Points on a hilly landscape, in no order, each with its height.
A ball rolls from a point to the lowest of its 2 nearest points, and stops where none of them is lower. Distance is the straight distance between rows; heights are no part of it.
J687: [ 13  38   8  13  13 -22 -31  -2 -21 -14  -1 -12  30  -6   5 -21  22 -14
  12  12 -30   8  -7 -13 -24  -8   2 -24]  (h 5.09)
J624: [ 30   7  19 -34  22  17  22 -17  26  26 -14  -8  11  11  23 -27  -6  25
   0  10  18   4 -19   0  14 -10  28  15]  (h 1.55)
J786: [ 24  12   1   5  -5 -28 -21 -18 -13   8   7  12  22 -30  -7   2  23 -19
  10 -18 -28   2  -5  -9 -12  -7 -19 -17]  (h 5.02)
J96: [-33 -19 -10  39   7  16 -34 -10   8  12  -2 -32 -27 -11   5  -7 -16  10
 -16 -12  -9  -3 -24  25  -5  -1  -9  12]  (h 4.88)
J963: [ -8  20   2 -52 -12  13  30  11  30 -11 -18 -27  27  13  -6  -3  -1  12
  10  42  13 -12  11 -15   5  17  -5 -18]  (h 5.06)
J226: [ -1  27  -1  12  12 -10 -35  -7 -21 -14   0 -21  19   5   3 -15  19 -13
  10  17 -37   0  16  -1 -22   2   8 -24]  (h 5.28)
J179: [ 17  -4   9  -7  11   9  -8 -24  20  20   3  -4  15  -3 -12 -12  -2   3
   3  12  -6 -17   1   8  -4   1  -5   0]  (h 2.30)
J638: [-32 -17   4  11   4  13  -8  10  14  -2  -2 -19 -31  17  21  16 -24  28
 -15   0  31   5 -12  -2 -16  20   9  18]  (h 2.76)
J997: [ 24   9   3 -15   4   1 -44 -26 -17  11   1 -16  10  15   7   3  11  10
  -7  -8 -30   1   8  -9 -37   1  -8  -3]  (h 3.13)
J393: [  0  44  -4 -38  23  35  26  -2  10  -5  10  -6  13  10  -2 -28  21   2
   8  18 -16 -10   7  -8  23   0  26  -6]  (h 1.95)
J365: [-19  -4  -2 -14  18  47  -9 -24 -18 -10  12  -3  -3  16  -7   9  -1  18
   2  -2 -36 -17  22  20  -3  -6  22  -8]  (h 0.19)
J728: [ -2  -4  15 -22  21  49  11 -16   8  -3   2  13  10  -6 -23  -6 -16  17
   1   2 -11 -26 -15  13  27 -28   0  -7]  (h 1.74)
J604: [-14  -6  -4  28  -4 -19  -8  14  26  15  -5  -3   7 -31 -24  -4   6 -25
  10   5   4 -17 -22   4   9  -7 -24 -13]  (h 5.16)
J342: [ -6  -8  -6   2 -15 -27  44  26  -4 -12  12  28  -9   7  -4  25  12 -14
  10  -1   8   8  28  -6  17  13  10  10]  (h 3.39)
J582: [ 20  13  18  -4  30  17  18 -11 -16   7  12  12  -5  19  14 -22   7   9
  -9 -12 -13  16  -1   5  31 -10  60  14]  (h 5.53)
J519: [-14   8  -1 -35 -12 -10  25   9  32  -2 -12 -23  21  23 -13  -4  -2   3
  12  48  19 -10  34 -19  -3  25   0  -5]  (h 5.23)
J538: [  5  -7   9 -12 -21  20 -10  10 -22 -37  -1  33  -6   7   2  29 -10  17
 -16 -37   2   3 -27 -19  -2 -10 -36  -7]  (h 6.44)
J712: [  5  26   4  -9 -16 -22  42  32   4 -32  -7  -1  22  12   1  13   1 -23
  24  36  11   7  17 -21   1  21  -5  -9]  (h 5.12)
J957: [  6   7  16  -4   0  -7  -3   9   3 -15  -5  11  10   4   1  13   9   7
  -1  -2   2   1 -12 -14  -3   5 -11 -11]  (h 4.40)
J404: [  7 -10 -16 -14 -19 -45   3   7   4  21   0  -8 -13  19  15  11   8  -1
   0   4  24  19  40 -21 -28  35   7  19]  (h 5.35)
J152: [ 28  10  16 -24  18  15 -19 -23   0  16  -6 -18   9  21  20  -5  -3  18
  -9  -1   1   3  -5  -4 -19  -2  15  11]  (h 2.43)
J2: [-26  -9  -1  21 -27 -11  19  38   1 -37  -9   7 -14  -6 -10  23  -7 -14
   4  -8   8   1 -12  -6  19   6 -11 -11]  (h 2.86)
J714: [ -1  46  -1 -37  26  20  12  -3   8   4  -4 -26   7  20   4 -31  19   3
   3  23  -7   1  10 -14   7   2  33   3]  (h 1.54)
J748: [-25 -16  -2  34  13 -26   2  16  29  13   0 -18  -9  -9 -13 -16 -18 -20
  13  28  20  -7 -15  11  11 -18   7   6]  (h 5.41)
J669: [-14   4  -2  30   9 -21  -5  26 -10 -37  -8   9  -9  -2   0  -2  -3 -33
  10  12  -3   9 -19   8  12 -23  12 -14]  (h 3.69)
J367: [-42 -16  -3  25  18  24 -28 -13   3   6  -3 -42 -18  10  12  -5 -13  19
 -11   1  -9  -9  -9  24 -16   9  16   9]  (h 4.64)
J655: [  3  12   5  -6 -23 -40  17  27  -2 -21  -7  -8   5  13  15  21  15  -7
  12   8  19  17  17 -30 -26  29 -14  -2]  (h 5.45)
J490: [  6   3   5  17 -15 -20   1  20   9  -9  -7   8  15 -27 -14   3   7 -26
  10  -1  -2  -2 -17 -11   6  -4 -30 -19]  (h 5.01)
J297: [-15  -5  -4   4  -3  29 -28  -5  -6 -17  -4  -2   6 -14  -8  18   3   3
   0 -11 -27 -19 -15   5 -14  -4 -26 -22]  (h 5.57)
J533: [-19 -13  -5 -21   4  29  -2 -19 -11 -10  15  -2 -10  20  -9  11  -3  17
   1   1 -24 -21  41  12 -10  10  22   0]  (h 0.84)
J21: [-14   6   4  -7  11   9 -16 -11   4   1  -1 -25  -3  14   1   7  -2   9
   0  12   0  -8  11  -5 -18  12   9  -2]  (h 3.88)
J438: [ 27  -4  -2 -28 -18   1   3 -15 -14 -17   9  26   0  17  17  16   8  16
  -7 -18   6   4  13  -9 -11   8 -16   8]  (h 4.35)
J394: [ 24 -21  17  -7  -6 -11   9  -5   1   6   5  29 -11   9  -1  -2  -3  -1
  -8 -24  11  11 -13  -1  20  -4   8  14]  (h 4.49)
J323: [ 17   1 -14  11  -5 -38   3   2   6  33   6   2   8 -21 -12  -2  16 -32
  15   9   3  -4  13   3  -6  -1  -3   3]  (h 2.60)
J618: [  5   9 -21  12  -3 -34   4  10   9  12   7  -9  15 -19 -16  -2  16 -47
  34  33  -5 -13  21   4 -11   0  -4 -10]  (h 2.37)
J900: [ 11  34  11   0  21  -6   8  12 -27 -15  15  12   8  25  14 -13  18  -5
   2   8  -4  20  13 -12   3  -5  40  -3]  (h 5.59)
J924: [ 16  -8 -12  -5  -7  48 -15 -14   6  14   1   7  -5 -20 -12   3 -26  27
  -6 -21  10 -28   6   9  -3 -26 -46  16]  (h 5.51)
J406: [ 16 -17  -3 -10 -27  -2   6  12  -6  -5  -4  29 -11   8   6  22  -9  17
 -20 -29  29  17 -19 -20   6  -1 -43  11]  (h 6.09)
J289: [ 24 -22  13 -17   8  14  -1 -33  28  35   3  -9  13  -2   7 -25 -20  16
   3  11   6 -13  -1  11  -1  -1   6  21]  (h 2.65)
J764: [-11  -4 -20  32  -2 -19 -36  -4   1  39  -5 -35  -8 -29   6   0   7 -11
 -15  -9   2   1 -15   7 -23  10 -12   2]  (h 5.18)
J487: [ 29  -6 -19 -19 -31   1   8   2  -4   2  -9  23   0  -9  14   9  -7  21
 -10 -12  35   5 -14 -15  -1   0 -61  12]  (h 5.95)
J660: [ 20  -8  20   7  10 -17   7  -1 -10  -1  10  30  -6  14  -1  -8   4   3
  -1 -15   0  16   0   1  21  -6  25  12]  (h 4.75)
J153: [ -6   2  -1  16 -11 -39  -2  16 -19 -13   2  16 -10   4  16  21  16 -10
   6 -21   8  24   4 -17 -13   8   8   6]  (h 3.25)
J968: [ -1   1  -6 -19 -19 -26  33  13  22  -6   0  -4  19  10 -11   0   4  -8
  22  37  19 -13  37  -4   3  25  -7  -4]  (h 5.34)
J392: [-15   4   6   4  16   5  -8  -8  -3   9   2 -14  -5  19   2  -3   3   8
   2   8 -13  -4  14   7 -13  11  31   0]  (h 4.11)
J534: [ -4  34  19  -4  10  21  -6   9   3 -29 -18 -15  30 -14 -10  -7   3  -4
   4  18 -21 -14 -27 -10  -4  -6  -8 -31]  (h 5.26)
J817: [ -5  17  18 -35   6  22  11   4   7 -16 -14  -4   3  23  18  10   0  28
  -4   0  18   6 -14 -22  -4   2  12   0]  (h 3.85)
J695: [ -2 -15 -15   8  -2  46 -33 -11   2  16   1  -7 -21 -24 -12  11 -26  19
 -16 -17   1 -12 -11  13  -5 -15 -38  14]  (h 5.31)
J371: [ 19  12  14  -2 -13 -16 -17  -5 -26 -17   7  23  22 -15   5   7  15  -6
   6 -28 -27  14 -15 -17 -13  -7 -20 -18]  (h 4.84)
J423: [ -6 -18 -12 -27  -5   9   4 -18   3   8  15  -5 -10  14  -9  13   0  13
   0   5 -12 -14  43   7 -11  19  10   7]  (h 1.33)
J300: [ 33  -1 -11 -22  -3   6 -44 -25 -14  15   3  -9   9   3   4   1   5   8
 -12 -15 -19  -7  24  -8 -44   0 -27   4]  (h 2.79)
J961: [  0 -29   4   7  10  36 -12 -29  -5  19  16  -9 -10   5  -5   1 -15  12
  -6 -16 -28  -6   7  25   1  -5  20  22]  (h 2.23)
J909: [ -2  34  -7   8  25   3 -19  -6 -26 -10   9 -26  23  14   2 -34  21 -21
  12  28 -36   3  21   1 -11  -9  32 -19]  (h 5.52)
J464: [ 43  -3   3 -17   1 -38   4 -31   2  22   6  11  16   2   5 -16  22  -9
   4   4  -5   3  30   1  -4  12  10   6]  (h 3.33)
J670: [ 26 -23  15 -23 -15 -10  25  -1   9  -2   0  32  -9  15   8  -1 -15  16
 -10 -20  28  12 -14  -1  33  -2  -7   7]  (h 4.73)
J354: [-33 -19  -1  27  17  -8  27  15   6  -4  13   6 -18  10 -13 -10 -15 -10
  15  18   8   1   3  21  30 -21  38   9]  (h 5.77)
J502: [  5 -16  -4  -2 -26  21 -10  14 -11 -24  -3  16 -25  -2  -5  29 -20  21
 -25 -33  21  12 -25 -18   9 -11 -39   1]  (h 6.26)
J651: [-36 -13  -5  26   5  23 -35  -7  -7 -17  -8  -7  -8 -15  -3  10   4   4
  -7 -22 -31 -12 -18  20  -1 -12 -15 -21]  (h 5.37)
J8: [-20   5   7  20  23   9  21  10  -3  -3  13   9  -4   7 -13 -18   0 -11
  12  24  -6  -8   5  15  29 -19  37   0]  (h 5.99)
J929: [-18 -22   5  -3  18  44  -7 -23   9  18   9 -16  -6   1 -10   2 -21  21
  -2   3 -16 -15   2  24   0  -8  19  11]  (h 1.80)
J531: [  6   9 -14  24  -3 -40 -28   0   0  34  -7 -19   5 -27   4   2  18 -25
  -3 -10  -4   2  -7  -5 -23   2 -15  -3]  (h 5.27)
J642: [ -2  24  29  -3  -7  -5  12  23 -15 -50 -18   6  10  13  17  17  -1   4
  -4  -5   5  22 -30 -32  -4   6  -4 -16]  (h 6.72)
J999: [-27 -22   0  31   7 -24   9  19  18   9   5  -7 -23   2  -9 -13 -20 -13
   5  15  24   1 -10  12  20 -14  23  11]  (h 5.56)
J634: [ 24 -14 -36 -15 -30  14   5 -12 -27  29   2  32  -6 -34  -7  14 -10   4
 -27 -35  23   3   9   1   5 -12 -40   5]  (h 4.69)
J633: [  8 -11  -3  21   2 -22 -17 -10 -15  25   3   2 -11   1  10   6  13  -4
  -8 -27 -14  13   5   7 -12   7  21  16]  (h 2.53)
J539: [ -6  -4 -23  -3  -9  16 -31 -12  12  32   6 -23 -14 -16  -7  12  -7  11
  -9   9   5 -11  13   2 -29  16 -24  10]  (h 1.64)
J378: [-14   7 -21  10 -12 -31   2  19  11  -5  -3 -23   4  -9 -13   7  11 -35
  22  37   2 -17  29  -6 -18   9  -3 -12]  (h 2.59)
J747: [-16  -2  15   1  27  38   2  -4  -5 -15   1  11   1  -6 -25  -7  -7   8
   0  -5 -23 -10 -21  14  35 -26  13 -17]  (h 2.26)
J277: [ -7  33   8 -34  -2  18  28  10  17 -20 -12 -13  29   3 -14  -6   8  -3
  13  43   0 -15  14 -14   7  12   4 -20]  (h 4.91)
J360: [ -5  -6   1  10  -5 -27  35  32 -11 -23   9  25 -15  22   1  13   2 -14
   8  -1  13  16  13  -1  22   5  27  15]  (h 3.65)
J143: [ 28  -9  11 -14   7  14  -2 -20  24  10  -5  16  26 -17 -21 -15  -5   5
   0   1  -2 -23 -28   7  18 -19 -34 -12]  (h 1.72)
J210: [ 17 -14  -1 -19 -11   3   8  -4  -7  -3   3  26 -16  21  20  18  -7  20
 -13 -24  16  13   7  -6  -6  13  -5  21]  (h 4.10)
J288: [-31   1  -6  35   2 -11  -6  22 -18 -54 -10   9 -20   7  10  -2  -2 -25
   4   0  -4  22 -13  17  12 -19  17 -11]  (h 4.02)
J55: [ 17 -32  15  -2   2  38 -15 -18  23  36   5 -14 -10  -9   4 -13 -39  17
 -13  -2  13   9 -12  20   3  -8   6  39]  (h 3.30)
J892: [ 27 -10 -32 -18 -34  20   6  -4  -3  10  -7  13  -2 -16   8   5 -13  30
  -4  -6  36 -13  19  -8  -4  -4 -62  13]  (h 5.82)
J50: [ 19  19  15   7  29   5   7  -8 -28  -4  26  21   3  20  11 -22  15  -1
 -10  -9 -20  18   8  -1  17  -6  49   3]  (h 5.24)
J298: [-14  20   7 -27  25  48  -1 -14  14  -4  -6 -22  14   5 -10  -4  -4  19
   1  13 -17 -21 -10   1  -3 -13   5 -15]  (h 3.29)
J198: [-31 -12   0  32   9  12 -18  -2   0 -18  -6  -1 -12 -10 -12  -1   2   1
  -4 -19 -23  -8 -18  22  17 -14   2 -11]  (h 5.55)
J710: [ 33  -3 -28 -25 -16  15 -37 -29 -13  28   1 -12   4  -5   5  -4  -6  13
 -14 -13  -9  -7  36  -1 -35  -8 -34  16]  (h 2.45)
J311: [  2 -21  -5  -7 -23  -9  18  11  -8  -1   5  28 -30  11  14  32  -2  12
 -17 -31  19  20  10 -14   8  17   2  20]  (h 3.86)
J640: [ 30  17  -3  -7   9 -26  15  -8 -25  -2  27  27  18   5  -5 -20  29 -22
  13   8 -24   6  40   0   5   1  27  -2]  (h 3.84)
J106: [-28 -22  -8   7  -6  14  -6   9  35  34   9 -16 -32 -23 -16  -2 -34  21
 -10  16  28  -1 -15  15   5   8 -24  24]  (h 1.61)
J267: [-28   0  -1   0  18  48 -13 -22  -8 -10   6 -12   7   2 -24  -3   2  12
   6   7 -44 -27   8  22   5  -6  10 -16]  (h 0.83)
J619: [-29  23   8  -7  33  41  -3  -5  10 -11 -13 -29  14  -4  -7 -12   7  10
   4  21 -18 -24 -23   3   5 -11  16 -20]  (h 3.03)
J80: [  1   9  -5  -4 -19 -39   8  16   1  -3  -6  -7   0  23  13  10  11  -9
  11  11  24  11  24 -22 -26  26   5   7]  (h 5.49)
J971: [  9  33   8 -35   1   7  46   5   7 -14   1   6  32  11  -5 -16  14  -4
  12  32   4  -7  19 -15  22  13  10 -16]  (h 4.72)
J87: [-16   4 -33  24  -9 -43 -11  22  -6 -17 -12  -8  -6 -18  16  17   7 -46
  17  24   2  12  -4   8 -21 -10  -6  -7]  (h 3.09)
J348: [-41 -21  -6  21  -7   8   5  12  23   9   3   4 -18 -22 -28   4 -14  -3
   3  -2   2 -22  -7  14  17  -1 -13  -7]  (h 2.20)
J693: [ -6  16  12  17   2 -16 -11  19  -2 -27  -8  -9  13   4   7   3  11 -11
  10   8   1   3  -6 -13 -19   2  -1 -16]  (h 4.68)
J373: [  6   4  14 -24   1  16   5  -4   4 -11  -9   9  11  17   6  12  -8  20
  -7  -3  13  -5 -12  -7  -6   0 -14  -2]  (h 4.14)
J788: [ 19 -30  13   0   5  18 -17 -12  10  23   3   0 -22  -2  -5  -9 -34  16
 -18 -25   6   7 -24   6  16  -9   3  28]  (h 3.67)
J829: [-15  18  -3  16  25  18  12  -5 -17  -6  13  -1   6   8 -10 -20   9 -14
  15  25 -25 -10  12  16  17 -11  32 -17]  (h 5.90)
J507: [  4  29  18  15  17  -8   3  13 -24 -25   2  15   9  15  10  -7  11  -5
   1  -4  -2  23 -15 -10  10 -13  25  -8]  (h 5.88)
J273: [  5  28  30   4 -11 -10  18  28  -7 -45 -19   5  22  -2   2  10  -4 -10
   3   4   0  15 -28 -23   1   1 -16 -17]  (h 6.58)
J820: [ 31 -12 -24 -19 -19  17 -21 -28  -5  37   4 -11 -14 -11  13   3 -10  12
 -11 -12   0   1  29   4 -26  11 -16  24]  (h 2.09)
J976: [-45 -20   5  24   9  -2   3  16  17  -7  -2 -19 -32  14   9   0 -26  20
  -6   7  27   2  -6   8  -4  11  19  12]  (h 2.40)
J398: [  4  -8   2 -31 -30  -4  25  10   1 -20  -3  13   0  23  16  21   1  16
   2  -1  26   5  20 -11  -6  29 -24   1]  (h 4.65)
J505: [ 35   5  14 -42  16  22   7 -26  10  18 -15  -7   8  18  30 -21 -10  28
  -7   3  14   7  -5  -1  -4 -10  19  26]  (h 1.94)
J380: [ 42  -4   8   3   2 -38  -3 -19   3  35   2  12   7  -5   3 -16  17 -11
   2 -14   0   6   4   0  -6   5   3  15]  (h 3.10)
J948: [  0  34  13 -20  32  38  19  -3  -3 -11   3   7  10   4  -5 -22  17   3
  -2   1 -24  -6 -13  -2  33 -13  31 -13]  (h 2.41)
J656: [ -5  24  14  -2 -18 -20  24  35   2 -36 -12 -17  14  17  12  19   2 -11
  10  26  11   9   5 -25 -18  24  -6 -12]  (h 5.30)
J811: [ -3  12  24  -5  23  28   7  -3  -8  -9   3  11   9   3 -13 -11   5   1
  -4  -7 -15   2 -24   2  30 -21  24 -15]  (h 2.70)
J596: [  0  31  19  13   9 -10  16  36 -10 -50 -12   4  12  -2   6  -8  -1 -16
   2  14   1  16 -38 -17  17 -18   5 -20]  (h 6.39)
J799: [ 17   2   2  15   7 -34  -6  -1   3  18   2  10   5  -7  -9  -5  15 -21
  10  -2   0  -3  -4   3  -4  -4   2   1]  (h 2.81)
J890: [ 19  20   8 -13  -2 -13  19  -1 -19 -23  21  31  22   2  -7   1  23 -11
  15   3 -20   7  27  -5  10  11  13 -10]  (h 4.15)
J943: [ 16 -15   2  13   4   3 -23 -21 -14  24   5  -1 -17   4  16   9   0   4
 -15 -33 -18  10  -3   6 -14   5  19  23]  (h 2.18)
J978: [  4 -17  -5  10 -17 -32  15  17 -18   0   7  25 -24   8   9  19  11  -5
  -5 -33  17  28   7 -15   8   6  15  21]  (h 3.57)
J674: [ 17  30  15 -27  33  12  14  -8  12  15  -6 -14  13  10  15 -28   9  10
   2  16   3   7  -7  -8  12  -4  34   9]  (h 1.04)
J450: [ -2  31  -5   8  24   9  -2   1 -13  -9  12  -8  20   8  -9 -26  15 -25
  15  36 -27  -7  18   5   0 -10  24 -16]  (h 5.72)
J187: [-20  -7 -22  15  -7   1 -16  -3  -5  13  -1   3   0 -33 -21  15  13 -15
   3 -14 -25 -14   2  11  -2   0 -13 -15]  (h 5.84)
J689: [-40 -18   1  24 -11  -1   7  26  15 -16  -4   6 -18 -12 -17   6 -13  -8
   3  -5   2  -7 -11  10  26  -7  -4 -11]  (h 2.50)
J480: [ 30  -9   4 -14  -8 -13  19 -13  14   8   7  33  19 -14 -14  -4   7  -2
   6  -3  -4 -14   1   6  23   0 -19  -7]  (h 2.29)
J541: [-10  12   8 -29  12  36 -19 -14   6  -5  -5 -29  11  15  -3   1  -2  14
  -3  13  -8 -17   5  -1 -21   1   1 -12]  (h 3.59)
J56: [-40 -22 -24  44  -3  -7 -15   0 -10  10  -7 -10 -34 -19  -1  -6  -3 -14
 -11 -22  -2   6  -7  26   9 -11   6   6]  (h 6.03)
J622: [  8 -12 -31  -9 -30   7   1 -11 -20  31   6  25  -7 -37 -13  19  -2  -9
 -24 -27   6  -1   6   2   1   3 -32  -5]  (h 4.83)
J182: [-45   5   2  33  13   4 -13  14  -9 -45 -14 -11 -11  12  12  -1   0  -4
  -4  -3  -1   4 -14  13   2  -6  14 -12]  (h 4.42)
J401: [-44   4   6  18  31  30 -13 -13  10   3  -2 -39   8   0  -6 -16  -7   5
  10  22 -15 -20 -17  20  -3  -9  16 -11]  (h 2.69)
J37: [ 19   6  12 -20 -26 -28  52  18  -1 -32  -3  15  21  14   3  11   8 -13
  24  15   7   9  23 -14  12  31 -21  -7]  (h 4.93)
J475: [ -5  34  17 -16   3   9  12  11   5 -27 -11  -9  28   2  -9  -2   3  -5
   9  27  -2  -9  -5 -11  -3   6   0 -25]  (h 5.10)
J382: [  1  28  15  19  25  -1  -6  22 -22 -37 -12   5   7   9   9 -20   8 -12
  -3  -1  -5  23 -34 -11  19 -26  25 -15]  (h 6.13)
J521: [ 18  -8   5  -9   3   1  -4 -22  24  17   4  17  18 -13 -16  -3  -1  -1
   3   3  -2 -18  -9   8   9  -6 -21  -8]  (h 2.01)
J664: [ 13  16  11  -5  13 -24  51  16   5  -2   7  21   6  22   1 -15   6 -13
  10  27  27  11  10  -5  30  -7  37  14]  (h 4.25)
J933: [ 23  29  18  -3  -7 -15  -5  -2 -25 -35  10  25  24  -5   5   3  11  -6
   8 -11 -30  10  -7 -25 -11   0 -11 -20]  (h 4.63)
J757: [ 13  25   8  22   9 -25 -20   4 -12 -18  -6  -4  19  -7   5 -10  13 -17
  13   9 -14   4 -21 -11 -17 -10  -5 -19]  (h 4.89)
J844: [  5 -15 -16 -31 -31 -37  41   7  20   7   0   7   7   7   2   1  10  -3
  13  23  22  -4  42  -6   7  33 -20   2]  (h 5.22)
J902: [ 15 -25  20 -22   7  30   6 -24  25  33   7  -1   2   5   5 -20 -28  18
  -2   6   6  -7   0  24   8   0  20  30]  (h 2.92)
J911: [ 16  -8 -27  -7 -21  42   1  -7   4   9  -1  16  -9 -22  -9   5 -31  33
  -8  -6  31 -21  16   5   5 -13 -56  23]  (h 5.68)
J859: [-27 -18 -18  35  -6 -10 -28   3 -12  11  -5 -11 -30 -21  -2   3  -3  -4
 -22 -32   0  13 -21  10   5  -5   0  -3]  (h 6.17)
J235: [-24  16  20  -5  17  13  -4  13   1 -23 -11 -17  -8  24  23  15  -1  20
 -13  -1  16   9 -15 -17 -10   5  24  -5]  (h 3.47)
J185: [ 39   6  -6 -19   3 -38  13 -17  -9   9  21  16  19   8 -10 -25  28 -18
  10   9 -11   1  48   5   3  11  17  -3]  (h 3.58)
J98: [-42 -12  16  15  13   5   6  10  32  15   0 -32 -14   7   2 -11 -30  19
  -1  19  24 -10 -14   5  -6   3  20  13]  (h 1.98)
J156: [-40 -25 -11  14  -7  11  -8   7  35  29   7 -13 -25 -37 -32  -4 -26   7
  -6   7  12 -12 -21  13  15  -5 -27   0]  (h 1.90)
J910: [-18   8 -26  25  -2 -31 -15  17  -4  -9  -6 -18  -3  -2   4   5  12 -34
  22  22  -3  -3  15  -1 -25  -1   4  -9]  (h 2.85)
J67: [  0  -2 -27  -9 -32 -26   7   1 -26  31   3  14  -6 -14   4  22  14 -14
 -11 -27   8  16  21 -14 -19  22  -3  -1]  (h 5.07)
J446: [ 37 -39  -1 -24 -15 -18  36  -7  10  12   3  37  -9   7  17  -7  -9  18
  -5  -9  29   8  -1   0  25   4 -15  21]  (h 4.90)
J42: [ 26 -23 -11 -31 -25 -36  41   1  16  12   6  16   4   6  20  -5   6  13
   8  19  29  -2  30  -4   9  36 -18   8]  (h 5.13)
J151: [-17   2 -13   3 -21  18  -9   5  -7  -8  -1  11   3 -36 -18  23   5  -7
   3 -11 -27 -19   0   4  -6   4 -30 -25]  (h 5.73)
J692: [ 31  15  14 -20  17   2 -35 -29  -7  16  -3 -28  18  15  14 -10   8   8
  -9   2 -18   3  -1  -6 -32   4   8   2]  (h 2.80)
J772: [-26 -11   2  27  18  14 -19 -19  -6  14   3 -31 -13  13   9  -9  -5  10
   1   4 -19  -6   6  22 -13   5  33  11]  (h 4.41)
J115: [ 28 -22   8  -5   3  23 -14 -12  -3  15  -2  12 -17  -1   5   6 -26  17
 -23 -27  11   4 -18   2   2 -10 -10  20]  (h 3.95)
J554: [ 20  17  -4  17  -8 -42 -28  -3  -4  19  -2  -6  19 -26   4   0  22 -25
   4 -10  -6  12 -13 -14 -30  -6 -19 -10]  (h 5.17)
J946: [  6  -9 -30  -8 -33 -14   8 -10 -29  36   5  22   1 -32  -2  17   8 -14
 -21 -29  10  13  21  -5 -13  17 -17 -11]  (h 4.95)
J805: [  6  -4   6  12   8 -28  31  18   3   1   8  16  -9  24   8   1   4  -9
   8  11  27  18  11  -2  17   3  34  19]  (h 3.96)
J157: [-18  -4  15   1  11   9 -13   8   4  -4  -9 -19 -20  25  27  14 -11  27
 -18  -5  21   9  -8  -6 -19  12  24  10]  (h 3.11)
J381: [  0  -1  15  10 -10 -26   4  23   3 -14  -7  11  -3   6  -4   9  -2  -3
  -5 -15  22  12 -25 -12   8   1 -10  -4]  (h 4.66)
J707: [-10 -17 -11   2  -3  24 -20 -11  24  42   8 -21 -18 -21  -6   0 -27  14
  -7   8  16  -7  -4  15 -12   9 -21  27]  (h 1.28)
J608: [-13 -15 -12  38   4 -23  -3  10  35  31   0 -17 -11 -34 -26 -18  -8 -23
  10  15  13 -17 -22  11  16 -17 -11  -1]  (h 5.29)
J59: [-35 -10 -12  41  13   6 -15  -5  -2 -16  -2  -6 -11 -11 -15 -13   2 -19
   9 -10 -20  -6  -8  32  18 -25   4 -10]  (h 5.71)
J397: [ 10  -2  -1 -30 -37 -21  48  14  -1 -26  -6  12  15  15  11  22  14   1
  14   8   8   8  29 -19   0  33 -36  -2]  (h 4.82)
J169: [-30  -9 -17  44   5  -7 -35  -3   7  31  -8 -42 -22 -26   5  -8  -4  -1
 -15  -3   3   3 -19  16 -15   8 -12   7]  (h 5.08)
J586: [ 29 -25  -4 -26 -20 -24  36  -8  15  15   5  30   0   6  15  -4   0  13
   4   0  20   2  18   0  11  15  -9  11]  (h 5.03)
J449: [  3  -7 -23  -7 -26 -28   2   1  -8  34   0   3 -18   2  16  15   9   2
 -12 -14  22  16  33 -15 -25  31   5  17]  (h 5.21)
J681: [ 27 -15   6  -2   8  27 -28 -30 -15  25   8 -17  -7   9  13   7  -8  17
 -12 -22 -26   1   7  16 -17  -1  17  28]  (h 1.65)
J713: [-40 -22 -30  44   6  -8 -11   0  -8   6  -3  -6 -23 -11  -7 -12   4 -26
   6 -14 -14   6   0  38  19 -27  10   1]  (h 5.89)
J652: [-10 -19  -3  13   1  21 -33  -5   6  12  -5 -13 -17 -14  -5   2 -16  11
 -15 -19  -8  -7 -29  13   2  -8 -19   2]  (h 5.11)
J814: [-27   9  13  27  10  -2 -16  15  -3 -37 -17 -12   4   4  12   1   2  -1
  -4  -1   2  -1 -26  -4  -4  -6   5 -20]  (h 4.67)
J994: [-19  -6  -5   9 -28 -15  32  34   1 -15  -2  14 -12  -7  -4  28  -1 -13
   5  -1  12   6   6 -11  14  16 -10  -2]  (h 3.12)
J405: [ -1   0 -14  31  -1 -45  -6  28 -12 -27  -6   9 -13  -6   8   6   5 -43
  11  14   4  24 -20   4  -3 -21   3  -4]  (h 3.38)
J891: [ -1  -5 -12  24   2 -38 -11   5 -26  10   9   4 -19  13  18  12  21  -8
  -1 -21  -5  21  13  -3 -16   2  25  17]  (h 2.88)
J181: [-27 -17  -5   8  11  33 -13 -23  12  13  12 -17  -1  -2 -21   2  -5  12
   6   5 -31 -27   7  24  -3   0   0  -7]  (h 1.34)
J952: [ 17  20  11  -5 -14  -7  16   6 -17 -33   6  24  20  -5 -12   7  15 -11
  12  -4 -28   1  11 -10  -1   9 -10 -18]  (h 4.39)
J246: [ 18  -6   9 -15  11  24 -24 -25  -9  12  -2 -22  -5  30  20   5 -10  20
 -12  -6  -9  10  13   0 -25  11  23  22]  (h 2.22)
J294: [-11  13  13  -4   3  31 -14   0   6 -23  -9  -6  22  -9  -9   9  -2   4
   3   6 -19 -21 -24  -6 -12  -3 -23 -34]  (h 5.43)
J781: [ 13 -11  13 -19   9  37   4  -8  18  -4  -4  19  13  -8 -26  -4 -17  10
  -6  -9 -10 -29 -26   9  25 -27 -23 -16]  (h 1.29)
J873: [ 35 -16 -23  -5 -18  20 -11 -13 -19  19   0  22 -11 -27  -1   6 -12  11
 -20 -46  13   3   0   1  -3 -20 -39  18]  (h 4.48)
J934: [  0  -9   0  18 -15 -34   1  21   9   7 -10   7 -10 -12  -2   6   4 -12
  -8 -15  27  11 -24 -14  10   0 -19   0]  (h 4.81)
J144: [ 35 -19  -3   4  -5  12 -24 -15 -13  22  -3  14 -13 -11  -2   2 -14   7
 -21 -40   3  10 -16  -2  -1 -18 -30  20]  (h 4.24)
J420: [-40   0  10   7  24  19   1   2  25   4  -6 -37  -6   5   1  -9 -16  18
  -1  22   8 -14 -19   9  -4  -2  20   3]  (h 2.31)
J386: [ 15  23   5 -23   2 -11  60  10   7 -12   7  22  24  17   3 -22  11  -7
  14  28  21   9  19  -5  33   7  23  -3]  (h 4.50)

For each start below, name the point where the ball stops.
J354 -> J98
J814 -> J618
J531 -> J618
J67 -> J781
J968 -> J394
J55 -> J781
J712 -> J681
J772 -> J98
J381 -> J98
J502 -> J96
J640 -> J618
J386 -> J707
J538 -> J96
